Each row is a point on a landscape with many peaks, with its height.
From any point a climber takes the steepest step (rise divided by distance) to one of its 2 nearest points. It stops when none of these is higher. Distance is the straight distance between rows; heights are no part of it.
q941 h=38.8: 109,162,119,118,46,169,129,172,122,76,110,64,101,141,114,122,114,68,114,135,83,148,168,126,193,137,163,99,144,138,92,157,91,67,136,111,111,135,83,118,112,123,94,162,97,117,131,99,115,133,143,178,81,129,148,127,117
q729 h=8.9: 152,206,108,110,92,132,170,122,186,122,130,199,108,140,122,169,89,168,194,173,178,117,135,93,73,123,164,150,103,146,139,166,145,134,178,171,111,150,135,113,151,109,86,128,114,105,130,147,183,80,145,133,144,111,119,170,145
q20 h=18.0: 137,133,154,61,112,143,112,106,116,146,117,96,139,172,109,108,192,108,133,114,137,165,154,87,159,135,66,203,130,95,104,126,144,120,83,169,80,110,130,130,118,113,159,129,126,144,122,113,103,171,144,141,113,123,166,108,102
q155 h=36.7: 119,186,130,87,100,124,146,158,140,97,151,100,138,124,120,105,145,155,151,125,132,116,147,147,98,82,116,148,69,116,119,131,83,143,128,152,156,124,86,189,125,137,194,163,69,103,99,161,123,93,144,135,111,83,187,88,120
q704 h=10.7: 151,178,108,138,89,147,145,135,187,113,91,194,99,151,106,174,78,172,168,133,134,96,121,105,64,128,164,138,124,161,128,160,128,130,191,135,97,122,108,123,156,147,84,107,114,120,168,144,188,107,136,152,135,105,159,142,168
q57 h=22.0: 139,167,124,77,136,128,199,135,122,99,142,121,144,159,111,129,139,112,120,111,148,149,144,100,181,136,107,111,108,154,129,105,86,90,161,132,88,138,114,127,89,126,157,107,149,137,156,160,90,189,147,174,120,81,110,65,189
q469 h=9.9: 127,181,118,112,164,111,173,89,127,118,156,179,118,160,82,170,96,125,134,154,157,97,115,102,136,152,101,169,134,131,165,146,182,122,166,141,104,127,169,101,115,95,107,86,162,122,144,186,137,115,133,154,124,123,97,165,123
q795 h=44.4: 123,65,138,137,178,118,123,110,145,175,98,123,106,152,115,130,155,136,96,84,146,144,110,153,168,131,132,128,183,146,161,127,188,129,139,131,148,118,127,148,143,130,163,95,165,148,136,99,133,135,158,107,128,161,99,118,108
q966 h=53.6: 113,148,145,108,136,133,102,96,178,177,120,183,85,158,134,108,122,135,128,113,139,149,163,116,111,129,123,147,129,102,131,127,171,130,123,174,126,110,118,91,143,107,95,98,106,110,110,109,162,121,133,86,134,107,95,130,150
q824 h=89.7: 97,95,151,159,93,137,173,137,135,131,115,91,69,170,99,146,90,133,155,174,84,75,56,84,77,113,132,152,91,126,94,128,99,138,124,138,144,90,117,95,76,146,131,137,132,126,137,86,143,155,133,91,116,130,200,112,117
q70 h=33.0: 115,168,77,136,88,126,147,110,102,79,158,148,191,141,108,142,108,137,100,116,133,128,133,120,142,133,127,108,126,135,134,136,138,114,170,126,79,115,115,137,132,142,94,121,111,104,163,229,96,130,140,207,101,102,72,125,158
q396 h=32.1: 113,103,134,127,94,141,137,117,88,137,185,85,147,149,118,134,122,107,127,147,87,121,124,99,148,130,105,128,111,132,74,96,67,143,104,125,99,101,105,65,78,138,97,168,96,125,134,131,106,166,124,130,146,109,123,91,149
q354 h=59.7: 142,116,140,105,143,128,107,150,113,127,102,114,109,131,138,79,198,70,129,146,111,161,195,95,183,118,83,125,136,94,143,107,134,158,59,145,118,109,80,106,114,86,133,108,119,142,69,97,116,111,107,68,120,116,117,155,51
q390 h=52.6: 117,93,125,169,164,126,154,126,147,162,100,132,90,139,84,141,132,128,146,127,154,105,120,146,141,137,131,151,165,156,176,154,189,180,145,130,144,109,89,144,126,128,122,88,190,132,135,100,141,98,156,87,124,192,81,151,66
q735 h=56.7: 165,106,119,133,154,153,99,120,140,165,70,200,111,104,159,89,147,189,140,109,142,124,138,144,77,157,124,148,175,142,131,129,156,152,154,82,123,126,135,104,175,159,106,107,156,151,153,129,159,112,89,139,164,140,161,130,154
q206 h=78.9: 164,48,136,152,167,122,104,110,100,177,143,113,157,88,179,128,147,140,135,129,158,136,130,159,139,174,127,151,158,134,132,144,161,152,87,105,121,145,173,134,154,145,156,142,151,144,120,73,120,114,129,91,166,187,150,134,68
q584 h=63.1: 115,122,141,124,118,127,102,146,95,118,138,113,116,120,130,126,139,122,128,126,109,138,122,125,112,136,136,131,108,113,116,141,97,134,107,135,126,130,140,124,110,138,111,138,128,127,104,112,105,128,113,126,89,151,158,145,108
q695 h=50.9: 142,115,107,169,157,144,116,137,127,142,112,184,134,87,155,106,134,198,137,144,149,102,110,148,54,128,122,132,120,110,146,119,144,193,158,101,163,126,112,119,136,166,101,124,164,130,130,178,140,87,75,126,162,123,100,157,147
q37 h=43.6: 123,129,98,127,93,138,110,164,92,87,118,64,141,116,121,106,154,68,96,118,71,153,165,158,200,158,175,72,167,154,94,130,88,95,107,73,106,130,112,130,133,134,98,158,105,129,148,110,100,152,126,188,79,132,116,122,127
q826 h=7.5: 152,196,114,119,114,106,171,144,141,96,129,191,109,107,119,160,69,130,175,171,158,119,129,104,117,134,151,104,119,141,158,158,120,122,170,138,115,159,127,118,136,98,86,135,131,115,115,155,158,61,123,138,114,138,144,201,129
q533 h=74.6: 119,117,159,83,156,116,155,142,127,126,68,126,63,164,95,143,128,119,185,125,148,129,98,87,145,144,143,132,133,153,161,128,127,110,129,149,116,140,183,130,99,116,94,91,220,148,131,66,153,160,148,125,124,175,171,169,106
q277 h=27.5: 133,198,138,114,114,117,186,144,199,95,98,167,97,183,145,139,73,146,152,127,142,124,120,105,111,93,165,72,70,140,147,111,102,99,189,153,141,129,122,149,115,116,132,92,138,108,145,116,151,147,147,109,117,78,130,97,206
q283 h=38.3: 107,122,121,199,135,108,121,118,140,144,123,154,92,124,124,123,81,135,83,129,89,86,99,150,142,107,153,95,163,124,138,126,151,141,147,87,163,98,108,129,142,137,162,111,120,126,141,142,127,101,107,89,102,122,105,133,142
q905 h=67.1: 136,68,126,161,160,109,134,127,87,152,155,111,168,107,130,121,160,150,137,138,120,112,97,134,120,112,94,107,134,134,140,87,119,204,114,116,159,109,76,138,90,129,171,141,136,159,128,159,88,141,118,102,153,104,79,91,134
q353 h=27.4: 151,166,100,126,144,139,158,114,139,141,158,178,155,137,119,131,101,111,138,135,135,153,183,101,164,148,149,81,153,153,132,113,147,110,136,160,99,160,83,83,143,107,86,126,119,126,141,167,125,126,132,155,148,82,49,130,172
q429 h=42.1: 115,77,111,210,137,126,97,122,98,154,149,131,129,108,149,135,89,134,99,138,78,93,100,154,130,139,180,76,169,148,105,128,142,144,124,90,145,122,109,103,140,151,116,149,114,127,146,122,110,108,105,104,131,149,105,134,137
q881 h=35.9: 106,144,97,167,87,134,114,118,83,84,142,121,195,124,120,125,111,168,73,88,114,109,98,133,108,109,108,124,118,125,122,112,86,139,165,72,96,105,136,150,130,180,119,112,101,118,175,238,101,144,118,191,113,105,111,85,165
q666 h=21.5: 123,132,153,65,96,135,116,141,119,142,152,88,132,146,133,115,198,101,159,127,131,187,175,86,138,126,99,163,94,103,97,121,95,141,78,181,101,146,130,111,89,95,114,157,90,134,84,81,117,166,142,126,127,114,142,120,99
q138 h=89.8: 133,160,104,145,171,84,145,92,102,102,181,196,166,107,156,128,115,164,107,165,151,116,120,144,119,112,120,117,100,110,161,112,147,126,169,104,160,130,169,129,132,116,157,128,124,108,111,218,114,65,104,141,157,85,84,143,166
q866 h=20.7: 92,111,134,113,107,133,84,144,157,90,82,77,129,115,115,185,118,84,100,74,116,142,127,178,176,144,180,105,174,144,146,153,142,12,142,131,134,145,174,167,148,114,115,145,141,127,123,69,155,136,170,162,137,165,135,153,120
q253 h=36.8: 142,175,147,86,51,168,116,139,133,90,140,85,115,149,139,121,103,86,122,132,102,146,163,131,179,128,138,117,132,143,54,140,93,54,160,91,118,119,119,99,126,100,109,178,80,124,153,81,142,146,141,168,124,102,177,96,153
q961 h=17.8: 77,126,141,107,123,106,108,134,154,101,86,101,105,143,116,167,115,92,58,75,104,149,97,168,191,105,156,84,158,137,151,145,129,31,152,132,157,130,166,182,138,112,142,117,134,122,124,115,129,134,159,163,102,145,109,145,148
q47 h=43.2: 155,119,106,118,89,150,77,117,97,104,153,70,187,84,151,143,156,104,110,100,96,151,120,185,138,149,151,146,151,148,76,132,115,90,146,70,145,149,167,158,162,155,155,185,106,136,170,98,109,138,151,195,112,145,154,91,138
q575 h=38.9: 110,121,97,162,86,139,92,129,83,106,160,99,178,99,124,125,124,134,95,111,88,117,107,152,111,122,141,126,128,135,82,128,100,137,137,86,122,122,123,136,143,173,130,163,88,117,164,172,97,125,127,176,107,135,137,97,142
q536 h=44.2: 113,109,115,137,106,140,44,166,90,130,121,96,148,106,151,76,171,149,114,94,94,132,150,150,77,92,90,136,103,77,111,98,111,184,75,141,122,109,91,121,127,153,98,127,73,121,115,158,115,113,93,128,118,93,149,114,109
q201 h=60.8: 123,154,159,93,124,127,163,163,126,101,75,86,93,136,75,93,169,115,154,148,125,106,102,112,115,91,85,163,105,99,143,119,90,146,105,126,155,92,111,196,114,129,202,117,160,144,118,142,119,141,134,99,71,114,192,128,81
q66 h=73.9: 101,118,134,171,148,106,114,76,99,144,203,148,137,112,155,168,83,104,112,169,123,106,106,138,132,128,140,138,119,115,120,126,157,129,109,117,146,143,171,96,133,97,128,164,86,86,103,123,122,74,133,96,159,150,98,153,118
q492 h=15.2: 161,151,108,98,129,130,139,124,109,121,116,130,150,128,97,80,172,126,126,127,136,144,173,115,160,141,82,156,153,111,139,116,139,135,125,120,89,126,109,127,154,123,164,123,142,149,125,173,98,140,119,166,102,124,150,114,115
q909 h=33.2: 149,153,137,90,143,103,144,132,185,126,102,154,97,138,125,91,155,146,130,121,147,158,151,124,100,90,104,126,101,90,152,109,128,127,132,154,162,117,102,173,133,112,190,108,122,130,104,112,138,132,135,98,116,85,126,94,158
q413 h=31.1: 131,148,93,147,124,109,103,146,149,110,131,124,148,63,141,103,118,93,90,145,123,127,152,167,172,98,146,110,117,111,144,144,134,99,90,108,152,145,112,169,181,121,203,147,74,95,89,130,131,54,110,123,114,152,144,147,100
q754 h=27.9: 135,131,99,145,113,133,105,99,160,124,147,87,176,61,134,148,109,56,90,154,149,132,159,159,210,120,140,119,136,134,141,147,161,73,103,111,146,153,139,169,186,107,189,152,76,96,94,103,135,81,141,150,149,176,122,135,104
q234 h=35.7: 129,104,135,132,90,157,97,88,102,150,175,100,168,145,138,166,106,120,115,115,87,133,109,125,119,148,120,151,138,149,53,113,108,119,145,104,105,124,157,68,120,154,85,165,101,135,170,121,128,178,138,167,166,129,125,79,179
q285 h=25.6: 106,175,148,68,91,122,118,135,114,122,184,113,137,125,145,140,151,134,171,138,166,172,150,112,87,113,121,173,53,111,80,150,98,128,106,178,125,176,187,132,105,88,100,187,84,107,80,96,129,128,145,129,143,133,147,140,113
q779 h=19.1: 151,104,95,189,149,147,116,157,105,123,114,145,174,104,161,109,137,180,114,111,123,140,128,132,86,120,147,70,136,150,143,91,79,171,133,101,135,147,84,137,129,176,97,117,138,151,151,182,108,162,87,152,153,97,74,102,189
q614 h=62.7: 108,106,119,126,159,125,156,123,156,146,101,143,73,150,86,177,110,126,181,132,165,112,99,111,130,136,168,160,147,168,170,150,162,135,147,146,127,143,146,135,125,111,111,102,187,132,130,72,170,106,170,123,140,190,138,161,91
q942 h=78.7: 149,114,150,114,149,147,119,127,115,153,94,122,116,158,97,104,152,138,132,109,143,132,141,100,118,146,62,156,132,115,138,114,140,170,128,150,104,102,104,94,96,144,80,80,185,153,137,150,110,182,104,116,119,130,99,123,122
q381 h=45.0: 96,83,152,126,132,119,119,131,175,158,141,119,86,136,160,133,119,133,116,111,95,149,89,130,77,109,165,87,97,115,111,135,122,107,133,171,196,134,135,122,101,125,125,145,100,125,112,58,149,135,145,98,123,124,123,118,139
q894 h=62.2: 95,118,129,144,124,128,112,111,169,130,94,100,79,164,106,147,123,120,96,122,120,102,98,138,145,117,132,190,144,98,142,170,195,105,101,137,127,77,131,187,154,128,200,105,116,106,124,92,143,115,160,106,100,153,144,123,81
q908 h=91.5: 139,160,135,86,170,129,138,123,103,153,139,157,126,150,108,111,145,115,135,114,149,153,161,82,154,168,79,138,122,123,129,110,144,120,108,176,95,136,141,68,96,117,69,87,167,145,136,153,102,170,102,126,134,99,87,132,139
q129 h=93.1: 130,57,151,181,148,123,102,125,77,149,148,101,139,108,148,129,156,142,146,119,157,112,119,141,111,153,102,180,127,114,143,166,182,185,91,123,121,116,142,145,117,141,125,126,158,127,116,95,100,113,133,81,127,188,136,157,26
q136 h=44.0: 129,122,161,98,145,148,90,183,117,116,59,119,79,102,137,59,187,149,123,97,134,132,123,157,56,86,104,138,94,80,129,120,80,154,93,122,172,104,116,165,114,148,136,93,142,151,127,137,119,151,84,96,72,108,184,140,109
q834 h=21.2: 162,126,103,139,128,151,130,131,102,129,133,153,174,120,142,100,123,172,131,133,122,118,138,113,104,141,93,123,142,134,119,91,91,158,143,92,87,125,118,80,133,166,100,120,147,156,150,199,120,153,88,165,167,104,135,104,171
q517 h=58.0: 108,57,162,174,170,112,175,103,122,169,160,117,92,158,129,168,91,90,134,153,119,103,96,99,178,156,146,102,155,160,134,112,145,127,110,130,140,135,154,70,91,109,91,125,163,137,120,67,137,137,140,72,161,161,109,154,92
q148 h=49.1: 138,121,130,110,88,152,82,165,118,109,89,87,130,114,136,128,140,100,121,80,82,140,144,164,132,175,180,86,169,158,96,149,87,70,144,97,111,153,149,130,145,147,81,158,135,160,150,78,136,163,127,173,95,139,184,132,136
q247 h=12.9: 152,150,137,126,107,138,149,122,153,117,108,148,115,156,109,154,98,154,141,129,118,106,98,108,100,130,142,134,132,159,108,135,113,121,175,105,102,112,140,148,132,136,159,124,132,130,163,143,147,156,142,158,130,112,179,94,187
q796 h=6.2: 144,178,131,111,118,106,156,121,120,112,145,178,123,103,133,173,90,99,174,161,166,125,149,102,146,165,144,109,136,162,140,160,125,88,142,131,84,199,176,99,133,75,56,150,122,127,117,123,169,92,124,143,151,153,143,219,115
q565 h=15.1: 118,124,146,95,128,124,128,104,133,117,118,122,125,159,119,172,115,116,95,91,108,140,95,146,159,134,148,110,158,156,110,134,128,60,175,107,129,131,169,161,120,118,160,134,137,139,160,117,129,165,169,182,124,127,132,100,182
q718 h=73.3: 104,139,160,122,100,138,142,153,157,101,80,112,47,172,87,106,115,133,147,142,92,93,78,94,73,96,124,156,84,100,115,142,115,132,114,138,144,70,121,155,113,145,146,103,142,112,137,111,154,142,122,86,83,116,198,126,118
q238 h=28.9: 114,152,166,74,126,102,111,136,138,135,148,143,92,134,149,130,134,156,176,138,165,159,105,105,52,105,129,159,46,107,98,148,106,130,106,186,148,147,186,144,98,102,120,142,115,107,94,86,151,123,135,92,138,130,158,146,146
q197 h=23.0: 160,184,102,166,131,145,172,113,136,110,143,192,178,142,151,119,102,178,118,135,131,83,152,96,111,129,91,136,129,126,134,88,110,131,162,105,94,122,105,75,134,156,112,99,135,136,163,197,141,136,94,139,200,59,101,98,205
q924 h=32.7: 134,177,149,94,138,112,119,119,137,126,145,156,134,156,176,117,129,192,155,129,181,139,119,117,52,104,97,153,41,110,120,112,99,127,131,158,133,125,173,115,103,124,128,115,132,115,109,150,140,135,112,113,170,86,128,120,195
q814 h=51.6: 99,52,156,159,156,121,136,118,125,149,147,82,130,146,127,172,119,79,119,111,118,135,123,131,194,180,174,96,175,159,137,125,144,95,100,129,128,149,165,108,122,116,84,139,164,140,108,64,124,150,149,107,162,178,104,147,89
q671 h=48.9: 142,90,130,136,139,136,167,157,177,150,101,121,124,90,114,103,168,154,154,125,129,122,89,138,68,92,123,133,122,130,140,119,116,179,132,129,191,134,65,194,126,145,217,133,135,168,145,121,145,153,144,97,121,112,157,74,120
q807 h=65.3: 107,114,159,117,143,143,142,145,118,127,49,115,59,176,81,123,141,113,142,120,118,115,116,100,158,141,109,137,160,135,152,135,138,136,138,136,116,97,124,119,97,142,86,69,231,146,142,123,114,165,124,103,80,161,133,164,87
q330 h=57.7: 142,93,124,171,142,136,169,152,146,151,91,115,137,104,101,108,143,152,144,138,129,96,101,127,84,103,99,116,139,136,148,89,104,211,148,102,166,120,56,156,109,157,168,110,167,172,154,160,119,172,123,95,132,113,97,84,137
q655 h=41.3: 143,140,133,106,106,147,125,108,162,139,142,133,134,150,154,105,125,109,86,107,87,160,175,137,166,112,129,91,149,115,77,99,109,87,141,115,135,124,121,104,134,115,153,151,79,133,140,98,130,154,133,149,138,83,132,71,179
q2 h=46.7: 132,76,106,216,161,141,99,130,109,151,132,170,116,79,153,139,104,190,125,139,114,82,73,158,70,131,172,123,140,146,133,146,158,194,147,95,171,127,104,111,136,175,96,133,139,119,158,157,137,81,79,107,150,151,105,165,127
q483 h=39.0: 121,144,135,98,93,141,64,159,125,139,130,104,155,143,167,93,151,167,124,88,125,155,158,128,63,89,75,157,67,76,102,99,72,156,93,157,107,116,113,107,112,151,99,122,72,121,104,143,138,141,110,130,154,80,145,92,149
q691 h=53.2: 94,92,145,130,132,118,123,108,172,156,133,114,80,155,125,155,119,116,115,125,122,125,92,120,108,108,142,162,111,103,132,149,172,119,116,167,159,109,128,150,119,109,164,134,100,110,109,67,153,119,168,91,118,146,126,121,100
q402 h=34.9: 130,159,142,112,114,116,205,115,175,138,167,140,107,151,136,189,59,114,179,189,141,134,90,96,133,105,175,88,88,164,113,128,102,108,175,158,160,169,146,103,94,92,125,161,112,113,132,98,163,120,168,110,165,108,119,120,173
q605 h=46.9: 131,136,157,115,110,139,100,108,163,155,121,159,93,167,148,100,116,144,111,118,100,126,136,111,106,111,109,134,120,96,86,106,119,121,111,133,120,82,132,89,131,128,133,120,102,119,132,104,148,144,106,99,137,90,164,99,172
q590 h=62.6: 146,146,123,118,146,139,121,124,155,153,94,184,104,123,119,82,120,101,151,131,139,136,208,109,179,165,123,132,181,125,149,131,178,120,102,143,90,124,90,72,171,106,75,105,152,131,105,110,155,89,112,94,134,151,115,174,90
q62 h=35.4: 127,180,136,85,114,127,74,124,116,116,145,146,153,152,185,91,146,182,112,91,165,160,154,135,65,102,85,148,56,77,106,107,102,122,120,156,102,117,180,101,121,136,84,104,98,110,112,167,129,138,93,146,149,80,130,117,177
q178 h=53.4: 112,87,119,156,149,111,127,130,137,130,96,88,122,94,119,154,99,131,90,128,142,90,86,165,155,121,139,168,137,128,158,181,157,107,101,98,148,113,170,209,154,143,230,94,142,114,130,105,129,107,132,99,102,183,159,146,66
q730 h=11.3: 141,136,100,170,130,131,87,86,156,156,114,166,132,114,147,86,128,145,104,122,127,95,156,162,131,135,115,173,172,91,135,139,216,147,127,108,111,81,119,120,211,147,154,108,104,112,134,125,142,66,121,101,127,139,133,129,93
q748 h=69.6: 174,72,127,93,152,137,93,116,123,163,101,106,164,105,154,116,170,127,125,97,152,157,144,158,152,172,141,145,183,138,126,139,147,100,101,110,113,162,174,153,183,141,170,139,144,163,124,67,123,140,143,141,145,178,174,126,102
q117 h=31.0: 112,184,133,126,81,124,207,153,184,94,135,120,87,166,115,162,50,120,159,169,123,117,95,103,132,91,177,77,84,131,123,140,92,106,187,160,157,131,92,134,103,116,132,145,107,96,131,118,145,111,154,113,107,96,143,111,158
q389 h=51.1: 122,111,129,133,129,125,80,140,90,133,117,110,130,138,130,75,183,111,101,118,91,142,165,128,161,104,90,108,137,92,124,97,128,169,82,127,119,85,80,111,116,115,131,109,104,132,113,145,90,132,98,103,94,88,103,119,106
q588 h=61.9: 182,97,120,108,137,147,102,113,117,161,101,159,156,107,145,111,164,172,152,117,147,134,128,122,95,176,125,157,175,161,116,137,148,133,144,101,91,154,168,112,170,152,127,135,158,169,153,128,137,149,116,175,156,160,183,129,131
q594 h=25.1: 159,163,102,163,153,127,155,112,158,133,113,224,120,123,144,132,85,154,131,134,121,110,164,116,133,135,150,77,160,146,152,102,138,126,173,114,126,140,90,88,143,129,93,97,144,132,152,169,143,107,104,122,157,75,76,137,205
q617 h=23.9: 127,130,125,101,113,147,82,103,150,117,119,84,170,98,129,171,132,64,108,96,152,164,160,170,200,146,151,139,173,145,141,146,171,34,127,131,126,179,177,162,179,101,138,155,119,122,120,79,152,127,178,180,159,168,119,140,118
q577 h=80.2: 144,152,127,81,154,108,157,136,74,106,160,126,156,136,119,118,163,151,162,131,179,151,127,93,105,164,92,139,77,130,158,110,95,141,132,162,102,146,170,102,73,133,70,100,187,147,118,177,96,173,97,160,130,126,96,154,140
q986 h=65.9: 117,101,132,183,167,104,163,93,122,138,172,149,127,114,129,185,55,69,120,181,132,91,118,110,198,142,153,92,147,161,152,124,155,113,95,112,139,148,142,94,134,87,108,129,123,98,98,112,139,90,121,90,170,173,85,180,109
q927 h=30.0: 132,152,95,121,119,135,115,133,119,106,151,134,177,139,130,132,132,114,107,96,112,177,181,138,157,140,163,60,136,156,123,113,121,113,146,142,98,151,95,122,140,127,71,129,105,121,144,158,100,152,137,195,117,92,47,107,185
q680 h=13.3: 159,152,110,133,133,128,135,104,133,135,120,144,147,122,94,86,161,141,134,145,147,98,153,131,135,148,77,198,162,97,154,141,198,162,125,115,101,98,115,129,176,132,171,120,149,137,124,158,127,103,122,124,121,155,143,137,64
q218 h=51.7: 127,130,135,108,132,141,139,201,113,116,67,94,112,88,81,77,187,128,155,126,138,119,134,137,78,103,91,151,112,110,146,127,97,193,112,135,151,123,68,179,116,140,146,106,175,169,124,162,105,152,118,114,62,138,146,142,77
q27 h=41.4: 127,44,101,211,152,116,86,143,80,142,146,82,174,81,163,108,134,117,111,135,94,117,118,177,140,144,179,78,172,148,101,140,151,161,71,100,145,136,97,150,157,155,147,167,112,136,141,98,100,114,105,105,131,159,104,128,78
q805 h=38.2: 147,131,153,106,147,134,115,134,157,135,47,154,86,134,114,53,180,156,107,98,142,133,158,148,82,101,77,143,137,69,139,109,134,155,122,115,157,85,94,162,143,137,153,80,141,149,131,128,123,145,93,87,101,103,132,104,136
q634 h=72.4: 129,147,126,113,136,110,151,153,94,102,151,126,138,127,128,132,127,151,153,138,143,139,108,120,97,128,124,98,79,140,148,110,63,153,143,138,128,132,132,123,81,142,98,113,162,128,119,171,97,144,111,140,107,121,111,134,162
q82 h=44.6: 90,64,166,138,194,117,125,104,137,163,131,125,119,157,110,168,133,93,82,83,163,145,116,154,206,138,137,127,171,151,178,128,194,93,110,155,135,137,181,110,138,94,115,87,161,116,116,94,142,129,162,94,166,170,82,144,93
q615 h=39.2: 99,115,147,129,138,102,156,124,165,147,167,139,84,134,148,170,72,103,141,164,119,142,93,119,111,111,178,79,98,135,128,126,113,107,140,165,187,168,150,102,99,98,98,156,105,108,100,72,156,108,152,91,142,134,96,149,146
q806 h=46.6: 115,63,115,185,144,110,130,163,115,130,113,75,150,62,142,119,106,102,87,142,120,110,112,171,180,133,161,89,154,149,138,149,121,117,76,86,159,136,135,181,153,145,201,124,128,136,122,112,114,115,102,94,106,172,125,145,62
q781 h=70.2: 134,116,134,132,137,139,82,132,118,147,100,147,113,115,164,78,152,108,140,135,136,146,203,115,161,157,110,151,149,96,135,135,160,136,64,134,91,115,123,92,160,121,89,111,142,120,89,84,132,92,99,74,127,156,133,178,49
q60 h=77.6: 133,72,123,164,149,105,103,123,71,142,164,103,180,97,132,122,173,146,141,134,139,123,104,140,106,126,97,144,125,120,141,127,165,204,95,137,142,121,103,154,117,124,150,160,123,140,115,144,90,108,132,117,133,154,107,131,74
q734 h=11.5: 140,154,103,134,145,132,162,86,147,126,136,151,129,165,69,149,137,154,130,150,154,89,117,119,121,148,91,207,152,125,164,151,211,168,165,129,102,99,130,129,151,134,152,103,161,135,146,170,132,126,139,158,127,144,110,135,100
q41 h=32.6: 145,184,125,88,130,102,150,130,155,113,142,129,145,123,106,105,169,144,154,137,165,148,167,130,113,94,86,157,89,94,165,117,138,149,131,166,147,127,86,173,138,109,204,142,95,125,75,154,121,99,147,121,125,80,125,98,123
q774 h=81.7: 93,142,125,141,137,85,118,72,68,100,225,145,173,103,147,157,99,137,105,162,120,98,83,152,119,113,131,128,89,115,114,116,121,126,145,95,150,116,191,118,114,120,134,173,78,82,122,183,100,59,134,138,146,124,114,134,144
q789 h=34.5: 117,135,126,152,145,97,122,133,155,125,115,147,96,102,137,130,86,103,91,147,120,110,113,138,162,111,139,104,129,119,156,138,136,99,115,108,157,118,132,137,155,116,167,110,117,105,89,115,144,82,109,84,109,156,135,161,115
q395 h=28.6: 97,117,145,130,124,123,162,106,105,132,161,100,120,172,97,149,119,98,122,145,97,121,105,83,168,123,89,127,112,116,120,98,106,143,117,156,115,84,92,94,57,119,121,118,133,123,135,148,98,168,140,106,110,94,92,102,139
q338 h=41.5: 139,115,142,90,129,138,147,170,139,113,142,104,142,97,136,121,154,165,162,119,132,138,92,143,51,88,145,142,56,137,104,139,68,148,131,156,179,162,108,199,105,151,202,160,113,130,128,132,140,145,146,129,130,112,194,87,135
q621 h=8.5: 120,198,115,123,99,110,194,100,116,80,171,164,123,146,98,214,60,117,152,169,153,101,101,106,132,135,143,130,114,138,152,168,140,105,180,144,97,145,150,121,110,84,91,135,116,94,139,187,141,80,155,163,109,130,115,186,129
q940 h=4.9: 140,181,109,105,135,106,131,123,127,108,167,190,152,87,154,128,107,92,134,171,168,162,174,130,155,137,147,86,122,136,152,142,145,101,111,146,119,205,159,106,171,64,65,163,89,92,80,141,154,60,111,149,164,136,94,206,121
q612 h=39.6: 150,98,126,136,104,149,113,92,102,138,161,79,166,108,143,161,121,96,137,140,102,113,113,139,159,168,142,152,164,155,75,131,116,94,130,71,115,139,168,110,130,140,163,185,125,148,153,87,122,146,149,162,151,167,167,96,130
q595 h=24.8: 103,122,132,95,116,142,173,135,136,126,119,85,118,182,101,139,148,100,119,108,106,161,120,96,183,129,101,120,137,140,128,111,100,109,128,167,96,115,92,132,70,131,131,119,160,142,146,146,92,211,154,164,100,100,100,79,152
q239 h=16.8: 115,109,97,159,149,128,120,178,80,110,132,116,174,77,169,88,179,167,88,108,102,139,147,182,101,95,150,58,128,138,119,70,55,175,107,68,155,145,110,168,121,159,153,139,92,139,156,179,96,146,95,162,135,78,113,80,179
q332 h=55.2: 124,102,131,121,80,165,94,160,98,122,116,69,134,120,130,135,146,111,142,107,96,137,131,125,95,176,156,148,136,144,88,158,92,118,107,127,99,155,139,114,124,164,76,164,135,147,126,77,115,178,124,155,110,172,187,131,107

Where does a climber stop that starts at each point below?
q941: q908
q909: q824
q20: q781
q779: q47
q595: q47
q940: q429
q796: q429
q277: q894

For each start below, name every point that the climber comes to, in order.
q492: q20 > q666 > q285 > q238 > q924 > q62 > q483 > q536 > q389 > q354 > q781
q155: q338 > q671 > q330 > q905 > q60 > q129
q82: q814 > q517 > q986 > q66 > q774 > q138
q961: q866 > q617 > q754 > q413 > q789 > q283 > q429
q2: q695 > q735 > q588 > q748 > q206 > q129
